A landscape with many valleys, sampled at points; each row gives a point and its height.
From any point a ball rolls to the lowest of the 5 points nearest to it. It stops when none of these is lower. Distance is the straight distance between rows; heights are no part of it.
Z_787 h=58.5: [170 136 133 164 107 122 145 180  86 111  99 126 123 151  78 178 110 151
 142 129]
Z_985 h=66.1: [108 127  94  97 136 161 120 115 105 167 154 156 135 148  70  59  71 178
  97 155]
Z_841 h=42.3: [149 140 170  86 149 104 167 104 193 154 148 170 109 118 104 111  89 122
  99 172]
Z_728 h=29.8: [134 168  98  92 114  68 166 103 179  86 171 105  99 107 187 112 152 109
 170 106]
Z_4 h=48.3: [138 110 100 154 146 141 157 152 107 165 165  75 135 128 134 102 168 160
 151 107]
Z_485 h=32.8: [122  92 126 119 128 131 149 181 121 128 159  99 102 130 122 106  98 159
 142 106]
Z_968 h=8.1: [137 131 153 137 113 168 166 125  85 109  97 131 162 102 113 175 144 140
 112 150]
Z_441 h=44.8: [114  65  89 130 138 148 175 177  94 146 160  99 105 182 136 131 137 161
 170 104]
Z_315 h=77.1: [140 180 157 142 112 137 117 122  75 104 141 119 150  94  84 116 127 167
 103 187]
Z_489 h=60.9: [147 154 162 154 122 138 142 117 102 149 116 126 167  72 107 157 134 112
 101 171]
Z_189 h=33.0: [124 158 131 133 133  86 134 106 184  83 156 117  97  90 170 115 166  83
 159 126]
Z_245 h=19.7: [141 133 150 112 112 139 142 102 210  55  75 142  82  85 146 208 151  79
 149 146]
Z_256 h=68.1: [127  71  64 142 137 123 157 156 115 162  90 128 126 128  80 118  57 125
 112 131]
Z_510 h=65.7: [ 99 144 129  67 123 172 146  90  85 205 160 157 142 138 105  80  84 142
  85 168]
Z_796 h=77.4: [129 125 114 166 156 133 110 151  76 134  36 100 167 165  99 138  85 181
  94 145]
Z_823 h=66.4: [118  54  97 131 115 162 155 157  90 175  80 145 142 166 113 135 107 151
 121  80]
Z_15 h=75.7: [149 113 104 134 119 161 153 135  93 194  90 158 160 149 105 126  97 127
  78 134]
Z_954 h=26.2: [128 111 142 161 123 133 141 147 141 100 119  91 102 140 157 201 165  79
 124 110]
Z_34 h=73.8: [120 144 154  77 124 169 151  76 102 235 106 182 148 152  78  82 109 159
  79 126]
Z_131 h=78.9: [156  96 119 130 121 144 176 129 169 196 123 160 150 115  84 103  27 120
  70 151]
Z_158 h=40.2: [155 169 157 131  86 156 134 137 122  64 119 117 119  75 158 167 137 116
 149 141]
Z_948 h=45.5: [141 151 127 189 140 145 136 173  85  87 119  91 151 106 149 160 192 123
 116 135]
Z_81 h=12.6: [ 98  57  90 144 164 160 157 124  78 163 100  90 115 177  85 150 159 168
 137 114]
Z_762 h=68.6: [140 134 109 109 115 138 162 102 135 221 126 167 134 144  90  94  35 145
  68 122]
Z_105 h=72.7: [161 152  84 130 112 127 160 121 117 115 100 150 140  98  94 124  22 121
 144 138]
Z_205 h=57.6: [103 172 167 161  76 164  83 140 145 104  85 148 132  84 165 196 167  98
 100 154]
Z_313 h=49.4: [ 85 112 103 152 136 134  96 113  77 182 140 130 167 114  90  91 137 163
 127 162]
Z_394 h=56.4: [115 187 145  93 140 119 132  69 188  94 142 159 119  96 121 117 128  76
 126 151]
Z_527 h=79.2: [138 167 157 122 101 148  80 117 176  83 119 134 157  84 175 147 151  79
 111 163]
Z_438 h=38.1: [131 170 139 102 115  87 116 102 192  95 170 141 110 132 161  84 188 119
 183 104]
Z_546 h=78.0: [157 107 128 128 132 120 173 134 179 179 103 187 130 162  86 146  61 116
  95 130]
Z_415 h=66.6: [137  95 130 132 131 147 140  85  96 185 110 150 146 125  86 124 109 161
  89 149]
Z_348 h=19.4: [164 148 123  66 142  96 131 145 126 105 133 119 130  94 123 113  95 110
 145 107]
Z_126 h=40.0: [134 149 145 149 122 141 131 171 125  84 132  79 122 121 158 141 152 107
 134 116]
Z_609 h=40.3: [127 148 141 136 130  90  81 131 176 101 184 130 133 142 149 111 177 128
 143  94]
Z_496 h=35.3: [112 149 119 156 121 131 153 147 194  42  89 124  99 140 190 219 165  94
 158 107]
Z_144 h=54.8: [117 138 138 147 117 141  82 123 129 132 149 132 146 150 149 145 183 133
 112  95]
Z_974 h=50.3: [134  91 153 168 133 122 109 136 130 116 116 109 137 153 151 142 194 138
 123  81]
Z_75 h=56.3: [175  67  72 141 137 136 160 175 119 125 151  96 112 151 123 117 144 166
 173  97]
Z_962 h=24.6: [113 145 125 130 135 108  99 113 123 134 203 112 111 111 127  71 127 147
 162 116]
Z_519 h=64.0: [117 125 128 134 164 118 104 128  55 164 112  90 162 134  88 122 107 168
 112 160]
Z_185 h=59.4: [118 104 125 123 169 181 155 107  81 191  49 126 168 152  80 143 150 147
  83 144]
Z_178 h=19.2: [119  75 108 105 122 146 145 160 138 147 153 140 123 145  83  56  44 141
 138 116]
Z_465 h=57.2: [148 125 142 115 114 134 127 147 124 142 105 152 167 131 101 126  71 129
 107 127]
Z_758 h=59.3: [126 134 147 147 134 137 120 110 107 156  96 143 173 127 134 142 161  94
  84 137]
Z_712 h=41.9: [122 158 142 134 135  57 105  86 186 128 167 139 129 106 137  93 143  96
 125 123]
Z_359 h=48.2: [137 163 139  74 108 106 157  76 205  71 118 155  93  99 152 145 101 103
 160 162]
Z_775 h=59.7: [132  74  80 137 124 140 148 172 100 150 121 100 138 155 114 112  90 169
 151  73]
Z_385 h=59.5: [127 130 126  96 120 152 127 128  87 147 150 140 128  88  63  89  80 165
 124 158]
Z_349 h=45.0: [150 173 142 113 129 123  92 119 108 120 155 130 148  58  94  71 105 113
 160 158]
Z_802 h=44.6: [115 106 117 146 144 110 150 132  78 151 134 111 139 124 122 134 161 143
 121 131]
Z_987 h=55.7: [107 167 173  94 109  80  77 100 206  79 169 160 129 127 125 103 210 132
 161 120]
Z_139 h=67.0: [169 178 165  94 125 127 141  93 120 101 116 140 121  78 151  94  79 137
 131 172]
Z_319 h=56.8: [ 63 111  91 121 141 142 135 121  80 177 166 105 117 155 104  82 136 180
 160 118]
Z_907 h=64.3: [143 183 183 107 126  91 128  78 191 135 153 157 127  78 114  93 101 102
 120 169]
Z_693 h=58.0: [148 146 135 143 127 135 134 140  85 133  88 128 146 135  84 166 108 160
 106 161]
Z_704 h=38.3: [123 188 140 130 131 125 111 122 110  70 129 113 110  65 168 105 138 124
 141 114]
Z_377 h=44.2: [ 92  98 120 155 174 183 136 110  56 165  43 124 151 155  84 144 161 159
 113 110]
Z_812 h=39.6: [139 186 151  80 101 113 144  73 158  67 108 119  97 109 176 139 107 107
 138 138]
Z_574 h=37.5: [124 129 149 135 110 117  87 137 175  75 147 125 102 139 179 160 237 120
 145 123]
Z_705 h=41.7: [145 117 126 149 128 126  85 158  96 124 151 106 129 128 147 121 157 127
 157 102]
Z_65 h=32.7: [127 166 100 113 113  58 154  91 199  90 175 144 115 105 170  98 179 119
 179 111]
Z_355 h=25.3: [152 136  96 177 143 140 133 146 140  91 177  92 132 159 178 111 183 122
 147 107]
Z_718 h=73.7: [124  96 141  89 153 172 129  77  89 209 107 164 147 127  79 109 136 154
  82 148]
Z_460 h=46.5: [153 126 132 139 102 121 155 168 122  61  80  85 105 126 167 162 127  95
 149 105]
Z_78 h=70.4: [149 146 159  90 128 144 137  93 131 228 143 155 157 129  97  94  92 135
  78 139]
Z_821 h=64.7: [ 75 110 101 106 138 161 146 130  70 169 117 125 132 158  98 100 128 199
 130 132]
Z_567 h=39.8: [126 189 147 136 110 134 105 132 108  85 126 110 145  85 130 138 158 111
 128 116]
Z_725 h=43.2: [126 182 148  97 116 101 110  85 151  47 140 127 107  78 180 117 124  87
 147 147]
Z_922 h=31.8: [133 141 142 173 107 144 115 136 154  60 108  94  84 106 189 207 180 105
 152  98]
Z_716 h=37.9: [125  82 124 134 132 109 160 170 104 119 119  89 123 162 152 143 122 123
 110 114]
Z_967 h=29.5: [131 144 111 159 102 108 139 139 198  57 128 136  91 141 174 143 192 125
 177  87]
Z_782 h=41.8: [160 100 112 182 115 151 141 172  94 120 149  72 130 135 148 134 186 154
 128  93]
Z_449 h=72.0: [117 146 186 145 102 141  77 157 143 106 141 141 181 134 145 149 146  93
 103 138]
Z_381 h=30.8: [136 149 127 108 131 127 121 152 115  85 135  97 110  89 154 112 121 129
 174 130]
Z_578 h=87.9: [ 98  98 135 155 159 127  69 124 116 139 124 176 178 183 138 173 213 127
 109  94]
Z_492 h=62.9: [157 114 127 146 136 142 158 155  92 158  83 137 170 140  97 168 113 158
 114 146]
Z_779 h=24.8: [112 167 134 122 147 110  96 109 152 115 204  98 103 107 152  49 133 138
 172 102]
Z_656 h=39.9: [124 203 135 121 120  90 117 101 166  89 154 121 124  99 172  90 144  96
 168 111]
Z_40 h=58.6: [116 146 165 140 103 135  70 137 142  91 106 152 139 149 142 171 198  94
  87 138]
Z_297 h=50.2: [ 87 115  99 119 141 140 149 116 106 152 174  93 127 115 117  59 128 202
 161 122]
Z_670 h=45.1: [110  82  71 165 121 126 166 191 100 145  82 134 141 150 103 149  97 150
 137 113]
Z_328 h=68.4: [146 146 112 118 130 132 122 159 153 122 116 129 103 108 126  78  36 122
 161 106]
Z_911 h=54.0: [100  37  90 115 158 142 153 142  85 192  96 155 128 199 138 156 145 117
 124  83]
Z_23 h=58.8: [149  52  88 134 121 163 164 177 105 133 107 103 141 178 127 158 125 176
 149  86]
Z_642 h=40.1: [108 161 164 136 129 115 117  83 172  59 110 147 101  92 158 141 152  39
 138 126]
Z_219 h=16.9: [118 116 133 126 149 122 115 122 130 158 184 107  99 107 146  94 133 127
 135 118]
Z_703 h=70.0: [120 113 116 113 133 159 125 112 113 198  85 158 157 133  85  86  93 172
 117 131]
Z_92 h=44.4: [ 99 145 148 160 122 133 113 110 153 106 101 132 126 120 144 204 168  59
  88 159]
Z_825 h=42.7: [146 106 138 125 136 109 142 132 107 116 139 119 121 147 125 184 121 110
  93 125]
Z_785 h=46.7: [161 141 163 109 102 126 149 136 117 133 119 136 118  97 126 120 105 125
 119 145]
Z_699 h=35.2: [117 181 151 143 110 129  82 163 147  77 138 114 148 125 183 106 145  92
 154  94]
Z_711 h=32.6: [140 130 139 145 109  91 121 129 173  87 146 127 130 150 147 112 196 100
 152 106]
Z_302 h=15.7: [133 113 122 101 150  92 143 146 145 128 159 142  93 128 118 116 105 130
 163 120]
Z_604 h=16.4: [130 122 117 125 162 112 125 138 138 128 173  89 109 113 141  69 136 135
 165  89]
Z_502 h=50.8: [ 90 131 101 168 169 137 104 117  62 146 157 109 138 144 133  87 156 180
 146 116]
Z_129 h=77.0: [136  73 114 122 162 150 130 106 121 161 100 157 158 147 129 182 156  96
  86 128]
Z_932 h=51.3: [108 127 182 102 114 103  66 149 165  86 164 129 138 139 153 155 210 112
 126 121]
Z_239 h=20.8: [138 108 114  69 134 124 142 134 148 136 158 102  80 145 138  94 113 147
 172 117]
Z_56 h=24.4: [131 129  98 121 104  93 143 140 179  97 125 124  93 124 146 170 183  73
 152 118]
Z_296 h=5.1: [116 149 136 185  75 170 101 145  96  51  78 104 103  77 134 172 140 117
 117 124]
Z_91 h=40.4: [111 128 143 156 127  99 104 131 152 111 178 110 118 172 152 139 207 119
 140  97]
Z_476 h=77.5: [128 131 100 147 141 142 122 125  95 174  75 150 170 156  82  92  66 198
  95 177]
Z_608 h=30.7: [137 124 161 157 113 154 123 127 172  62  99  97  68 122 173 190 116 104
 138 103]
Z_272 h=67.4: [141 131 138 126 138 135 127 136  96 127 111 128 160 133  88 113  90 180
 124 162]
Z_136 h=27.9: [ 78  98 102  91 153 119 168 114 158 173 191 123  90 178 126 105 109 138
 125 132]
Z_413 h=45.4: [135 161 146 171  92 133  89 154 107  94 106 119 161 116 127 192 174  99
 103 124]
Z_831 h=67.9: [141  54  91 151 159 122 140 149 114 172  79 140 137 164 122 205 127 132
  96 102]
Z_228 h=4.9: [135 118 135 107 148 101 123 136 139 131 158 108 107  98 117  76  92 122
 129 132]
Z_236 h=52.5: [156  84 141 135 126 140 131 170 105 121  93 108 133 136 131 193 162 134
  92 126]
Z_668 h=68.5: [134 174 163 126 118 108 107 117 176 132 135 155 149  97 123 129 137  92
 109 180]
Z_766 h=47.6: [133 105 138 155 122 116 137 171  87 115  84  87 143 130 114 138 149 163
 138 121]
Z_414 h=63.9: [108  95 111 122 148 157 139 106  77 198 126 149 138 138  95 116 149 157
  95 134]
Z_520 h=27.0: [119 163 116  89 160  74 124 114 172 120 167  95  88 135 155  63 115 127
 170 117]
Z_197 h=28.0: [ 87  84 125  96 143 110 133 106 151 167 156 125  61 171 113 146 105 139
 120 132]
Z_357 h=59.1: [147 173 160  82  94 108 129 113 136 114 108 137 114 109 132  93  55 117
 143 140]
Z_148 h=48.5: [ 76  76  62 102 138 133 162 145 122 179 157 130 107 217 120  98  64 160
 129 126]
Z_171 h=66.3: [109 188 155 142 119 110  92 111 193  97 133 184 138 113 136 138 174  93
 112 161]
Z_491 h=68.3: [154  87 116 117 149 119 160 115 123 167 127 149 123 166 110 150  65 129
 109 137]
Z_391 h=57.9: [ 70 105  99 151 141 149 127 119  63 178 133 136 157 147 118 103 150 149
 134 129]
Z_770 h=71.8: [152 173 180  91 126 151 136 102 139 101 137 133 117  76 138 129 119  89
 113 171]
Z_331 h=52.0: [123 142 135 168 149 142 128 127  57 119  86  76 168 141 113 158 187 154
 106 115]
Z_337 h=25.4: [138 168 100 111 116  99 133 115 152  87 161 100 100 122 224  75 143 129
 178 127]
Z_631 h=54.2: [ 94  86 114  84 158 153 146 119 116 197 134 182 134 173 106 105  79 119
  83 136]
Z_403 h=40.5: [124  86 113  93 116 136 126 140 116 166 171 102 119 137  89  58  95 182
 138 125]
Z_769 h=24.5: [165 156 176 123 116 104 135 102 167  99  93 122 101 100 134 171 112  94
  98 161]
Z_230 h=74.4: [149 115  89 144 124 130 150 167  97 116  97 129 155 119 122 145  53 126
 153 114]
Z_325 h=56.5: [158 107 140 132 119 124 146 139 112 142 106 155 131 123 101 170 109 126
 109 130]
Z_798 h=54.6: [ 91 101  82 100 138 162 159 157 112 172 159 107 127 161  90  66  92 193
 147 118]
Z_648 h=40.6: [159 160 154  85 105  88 140 112 135  59 139 102 102 106 194 115  99 125
 164 112]
Z_689 h=31.1: [134 103 115 162 141 101 138 161 154 114 149  84 113 155 151 150 166 119
 139 120]
Z_31 h=76.1: [163  52  98 169 147 155 140 142 122 178  42 167 144 159 111 167  87 136
  84 116]
Z_35 h=38.4: [112 101 109 157 160 102 123 129 137 141 155 117 118 142 117 134 145 122
 126 104]
Z_142 h=20.7: [149 122 117 148 127 106 151 151 169  93  94 125  98 139 150 194 156  81
 127 133]
Z_649 h=45.3: [131 140 131 151 104 146 120 133 110 103 104 101 135  77 116 144 144 105
 110 151]
Z_345 h=34.7: [123 177 146 156 122 107  93 133 192  63 124 126 115 123 167 146 177  95
 149 108]
Z_639 h=43.0: [120 174 147 151 128 128 104 146  83 118 141 100 156 108 110 106 132 136
 146 111]
Z_218 h=34.3: [157 150 139 178  90 130 101 163 113 105 173  92 144 126 157 115 177 142
 143  82]
Z_330 h=48.4: [124 192 163 134 136  91  97 126 145  73 155 124 140  79 146 103 129  91
 158 134]
Z_146 h=22.2: [137 134 131  71 152  89 128 145 168 103 161 131  93 120 139  89  71 132
 181  94]
Z_866 h=33.6: [142 171 129 136  93 126 100 113 156  62 176  94 143 100 192  81 174 145
 170  98]
Z_106 h=51.1: [ 96  82  91  84 117 149 135 111  96 173 163 121 125 165 109  91 108 164
 131 129]
Z_436 h=46.3: [117 152 161 108 150  83  85  80 184 131 192 141 135 140 120  70 158 140
 162 107]
Z_114 h=79.0: [166  97 113 168 122 140 166 136 129 166  94 166 152 136  99 156  54 121
 107 135]
Z_509 h=51.0: [149 154 174 127  98 130 129 120 145 131 120 130 149 101 136 160 137  84
  89 168]
Z_791 h=51.2: [168 158 138 120 113 137 143 166  83  58 102 114 109 115 144 158 133 118
 164 123]
Z_630 h=73.6: [136 130 164 140 137 130 149  90 113 203 126 163 155 106 110 137 154 127
  72 144]
Z_288 h=21.7: [124 117 128  81 148  82 128 120 184 137 144 151  81 147 110 107 118 129
 154 135]
Z_493 h=44.5: [123 174 152 145 105 135  62 158 160  87 146 113 121 170 186 174 227 122
 118 133]
Z_550 h=29.7: [121 159 149  99 116 129 124 124 168  60 110 131  96  91 170 162 124  98
 148 115]
Z_314 h=39.4: [ 91  78  91 114 170 149 133 129 109 192 133 112 123 180 132 141 154 123
 141  99]
Z_888 h=71.7: [137 173 194 151  97 162  99 121 153 134 132 153 146  67 123 162 144  79
  87 167]
Z_568 h=51.5: [ 75 114  86 120 155 161 140 108  83 188 146 161 130 174 119 108 147 106
 110 131]
Z_342 h=35.1: [126  96 141 116 132 100 124  83 166 159 141 131 104 134 115 125 121 113
 111 160]
Z_254 h=39.7: [146 109 122 112 130 131 138 131 126 154 141 148 125 133  90  99  65 149
 139 133]
Z_557 h=37.3: [ 59 115 102 116 148 130 126 101 119 170 200 147 118 160 113  99 117 135
 145 134]
Z_42 h=35.0: [123  93  77 174 148 153 136 151  84 118 111  79 134 170 126 126 187 187
 137 129]
Z_279 h=19.8: [119 144 133 157 112 114 103 121  81 125 131 128 152 100 125 143 161 113
 104 136]
Z_231 h=48.9: [149 166 176 102 130 135 121 111 144 153 142 163 144  68 121  87  98 116
 126 157]
Z_248 h=27.3: [177 137 155 106 134 118 149 124 161 116 116 142 132 117 141 137  86  92
 142 171]
Z_813 h=30.2: [ 97  87 108 120 156 112 153 151 138 147 156  98  94 150 130 106 133 152
 155 105]
Z_212 h=30.9: [147 148 134 170 105 136 121 173 179  71 132 107 119 142 194 165 208 116
 135  84]
Z_387 h=57.8: [130  93  88 140 113 107 137 163 101 151 134 147 135 131 112  96  62 138
 140 102]
Z_717 h=55.5: [137 106 118 138 146 156 138 104  64 159  68 123 164 116  96 162 163 133
 102 149]
Z_671 h=38.6: [131 188 124 112 127 116  91 144  95 101 159 111 142  73 119 108 139 116
 143 125]
Z_177 h=5.7: [149 157 159 121 119 129 135 113 131 173 150 153 137 101 128 137 102 106
  66 157]
Z_871 h=47.0: [140  97 103 153 139 148 141 186  73 158  66 146 136 161  74 144  93 145
 101 108]
Z_371 h=16.2: [110  70  51 188 132 153 144 158  88 145  36 121 139 163 102 161  66 145
 122 121]
Z_861 h=47.3: [ 77  85  90 113 171 149 156 119  74 194 154 129 131 183 133 126 153 110
 125 103]
Z_269 h=34.0: [110 133 125 151 102 132  95 132  86 143 168 125 141  98 105  73 146 158
 160 122]
Z_681 h=32.9: [136 122 136 139 137 100 128 107 146 117 129 119 109 134 120 142 138  88
 130 140]
Z_890 h=84.0: [147 131 135 121 116 127 137 136  90  79 102 146 125 106 125 156  52 121
 161 122]
Z_32 h=58.7: [ 51 123  91  94 137 145 139 136  87 161 179 104 127 129  89  69  99 187
 118 150]
Z_33 h=68.0: [117  50 128 129 141 133 124 122  72 154  68 148 157 164 117 154 147 146
 127 120]
Z_174 h=37.4: [155 147 154  88  97 133 123 107 135  33 108 117 101  71 187 147 103 131
 162 114]
Z_836 h=27.4: [132 139  99 168 120 116 139 170 205  96 118 122 106 161 171 157 216 117
 152 109]
Z_645 h=13.6: [127 180 179 114 144  86  67  98 175 108 168 169 149 106 139  74 143 101
 134 144]
Z_434 h=43.3: [104  89  98 174 158 158 130 126  91 159 119  94 156 158 148 134 197 168
 133  87]
Z_633 h=20.1: [157 140 109 136 150 106 148 128 169  97 179  94 107 146 171 112 137 123
 177 111]
Z_419 h=64.1: [ 97  86 119 133 163 141 117  81  73 183 118 152 169 131 149 127 173 122
 110 110]
Z_592 h=43.6: [152 121 168 162 108 166 101 116 143  74  96 127 120  89 151 223 142  86
 124 129]
Z_363 h=51.6: [106  95 130 121 156 156 123 114  87 168 139 139 136 175 131 118 159 121
 112 104]
Z_892 h=47.5: [130 192 140  68 124  82 141  91 178  60 142 117  74  90 169 133 109  90
 160 151]
Z_418 h=58.9: [172 156 143  92 116 134 132 110 128 140 120 163 148  81 113 100  76 138
 115 166]
Z_446 h=63.8: [125  95 101 140 162 164 124 128  66 178  52 145 176 178  77 126 100 193
 130 131]
Z_202 h=39.5: [151 129 138  83 133  42 147  99 158  95 122 127 119 127 146 112 119 115
 168 151]
Z_680 h=52.1: [143 116 141  83 137 124 129 110 170 169 136 162 118 152  96 106  63 130
  94 139]
Z_849 h=70.2: [132 103  77 133 123 126 150 160 116 148 105 139 127 102  66  71  32 148
 119 148]
Z_517 h=70.9: [143 206 186 122  84 160  96 103 131  79 111 127 155  46 169 121 113  82
 116 152]
Z_442 h=61.3: [115 118 151 158 111 131 106 117 133 135 112 139 159 112 155 187 157  81
  88 147]
Z_857 h=73.0: [110 118  87 109 109 160 137 127  70 176 107 135 136 131  80  80  83 179
 111 141]
Z_480 h=60.2: [127 104 143  70 125 149 142 107 129 205 150 163 135 168 103  85  80 150
  68 148]
Z_193 h=31.4: [139 162 154 168 105 156  94 169 139  83 130 113 131 115 173 148 201 126
 124 100]
Z_432 h=22.3: [ 97  97 115  95 156 105 162 115 166 161 174 142  71 154 104 137 130 141
 159 126]
Z_663 h=36.0: [143 151 121 122 120 116 142 139 169  43 130 100  70 128 199 144 159 115
 162 132]
Z_268 h=36.6: [ 91  74 100 111 133 127 136 129 145 139 134 108 110 156 124 145 135 131
 134 139]
Z_213 h=86.0: [155 118 155 160 177 154 103 135  53 141  42 122 167 152  79 154 130 168
  80 160]
Z_284 h=23.2: [127 125 152 137 133  99 112 109 136 138 165 134 132  95 125  99 114 121
 126 149]
Z_927 h=51.4: [130 198 156 132 118 109  96  88 199  90 143 150 118 113 169 112 171  80
 138 159]
Z_141 h=17.0: [113 182 158 141  76 152  78 134 124  73 108 126 114 105 172 129 178 131
 131  89]
Z_797 h=64.4: [142 164 147  89 116 130 136 121 113 167 139 132 149  88  97  85  94 152
 109 188]
Z_988 h=59.0: [107  90 108 104 153 145 125 112  83 190 146 162 152 127  88 113 101 159
 118 142]
Z_383 h=61.8: [ 65 122 105 158 148 137 120 115 108 180 160 152 154 157 143 131 170 128
 123  86]
Z_869 h=73.5: [169 123 125 103  95 151 126 119 125 179  99 139 147 116  70 117  83 160
 110 146]
Z_778 h=26.9: [123 136 123 113 139  85 132 126 183 139 167 133 100 136  98  85 152 138
 170  92]
Z_267 h=57.3: [118  91 141 188 129 115 113 133 126 123 116 149 146 140 128 201 167  79
  93 125]
Z_494 h=59.6: [107  88  93 114 118 158 138 137  85 171 141 135 119 166 107 104 109 139
 111 115]
Z_990 h=30.6: [123 101 101 168 118  88 139 138 209 115 125 126 128 154 152 164 217 145
 137  96]
Z_961 h=36.5: [ 96  95 101  76 124 118 140 121 143 168 154 129  95 173 104 104  67 132
 139 116]
Z_374 h=24.9: [164 116 142 129 114 110 168 127 151 126  95 146 121 150 119 216 120  85
 101 159]
Z_646 h=52.3: [109 123 155 168 143 110  74 104 126 129 185 134 135 137 135 108 173 127
 149 101]
Z_466 h=55.4: [146  85 114 138 134 126 128 136 105 154 131 128 149 155 104 155 116 132
 101 109]
Z_874 h=60.6: [101 123  98 110 149 158 142 134  86 148 151 108 160 141  83  79  78 221
 145 131]
Z_507 h=35.5: [134 145 142  94 141 108 137 109 137  84 123  93  99 109 156 135 102 102
 151 143]
Z_198 h=12.7: [164 129 130 105 115 115 153 129 175 123  98 142  95 133 120 179 105  86
 111 151]
Z_741 h=44.9: [ 78 111  98 103 141 136 142 110  94 210 178 145 117 179 105  76 110 122
 117 148]
Z_155 h=33.9: [122 158 146 166 113 141 110 156 165  87 122 142 111 112 153 205 165  57
 125 121]
Z_516 h=45.2: [154  74 143 162 119 135 145 150 129 130  86 155 130 153 127 195 100  96
 116 117]
Z_292 h=50.6: [114  78  90 111 132 122 137 135 138 154 118 135 123 207 116 146 102 150
 130 108]
Z_833 h=22.0: [176 145 150  82 115 111 157 101 191 132 108 150 132 124 109 155  82 105
  98 141]
Z_590 h=24.7: [120 146 125 146 107 115 136 121 183  54  78 114  78 103 159 183 120  73
 130 131]
Z_311 h=50.9: [124  96 131 100 139 135 116  93 118 168 159 148 130 120  93 105  82 140
 102 154]
Z_622 h=59.2: [109 182 154 182 120 141 109 143  81  84  82  94 175  98 124 167 146 143
  99 173]
Z_98 h=59.9: [161 202 172 122 125 113 103  97 134  74 135 149 151  62 149  92 124  94
 119 161]
Z_555 h=42.9: [119  97  85 104 144 148 148 119 146 181 144 172 114 179 112  89  39 149
 123 131]
Z_919 h=11.5: [167 106 105  95 138 108 160 154 149 116 160  66  96 117 154  86 112 140
 164 107]
Z_805 h=76.0: [125 124 103 134 108 133 119 138 118 163  99 145 151 139  87  82  65 181
 108 152]
Z_685 h=44.1: [148 141 130 137  90 155 114 143  70  86  91 119 131 118 106 170 137 143
 126 147]
Z_124 h=33.4: [128 165 160 103 112 108 119 106 166  70 108 125 100  84 167 157 122  76
 150 138]
Z_944 h=33.1: [149 151 114 157 128 134 128 144 162  49 139 101  84 106 195 116 164 116
 163 100]
Z_561 h=42.2: [115 137 108 146 109 130  97 131  98 137 158 124 131 126 149 101 154 172
 133 120]
Z_882 h=25.9: [127 175 156 154  98 141 107 135 107  52 114 101 106  87 155 149 156 133
 137 107]
Z_505 h=55.8: [151 131 101 125 129 124 134 151 149 157 128 143 153  89  74  73  30 134
 140 145]
Z_423 h=46.9: [ 94 138 117 117 145 147  86  86 104 176 185 143 147 136 107  91 121 127
 134 128]
Z_815 h=44.7: [143 102 103 129 132 134 135 164 124 138 139 103 120 123 109  79  93 171
 156  88]
Z_994 h=71.9: [108 130 154 149 129 124  87  96 137 142 128 160 158 151 145 149 171 121
  88 138]
Z_25 h=26.6: [120 105 130 138 163  87 131 152 171 107 115 113 101 135 141 160 158 103
 122 123]
Z_598 h=57.7: [169 125 150 146 119 156 139 160 116  81  77 138 128 131 144 225 120 103
 117 140]

Call two points neighbours if one is among the 5 nearest of the other. Go from one point of each pair to the other, from neighbour to neighbour, staying as low as possible. Name the highest point that can't be avoided.
Z_645 / Z_279: Z_712
Z_968 / Z_178: Z_685
Z_279 / Z_228: Z_567
Z_228 / Z_198: Z_689
Z_141 / Z_228: Z_193
Z_296 / Z_141: Z_882
Z_198 / Z_81: Z_314

For each start below, name the point where the ball stops.
Z_861: Z_228
Z_557: Z_228
Z_892: Z_245
Z_98: Z_245
Z_394: Z_245
Z_34: Z_178
Z_911: Z_228
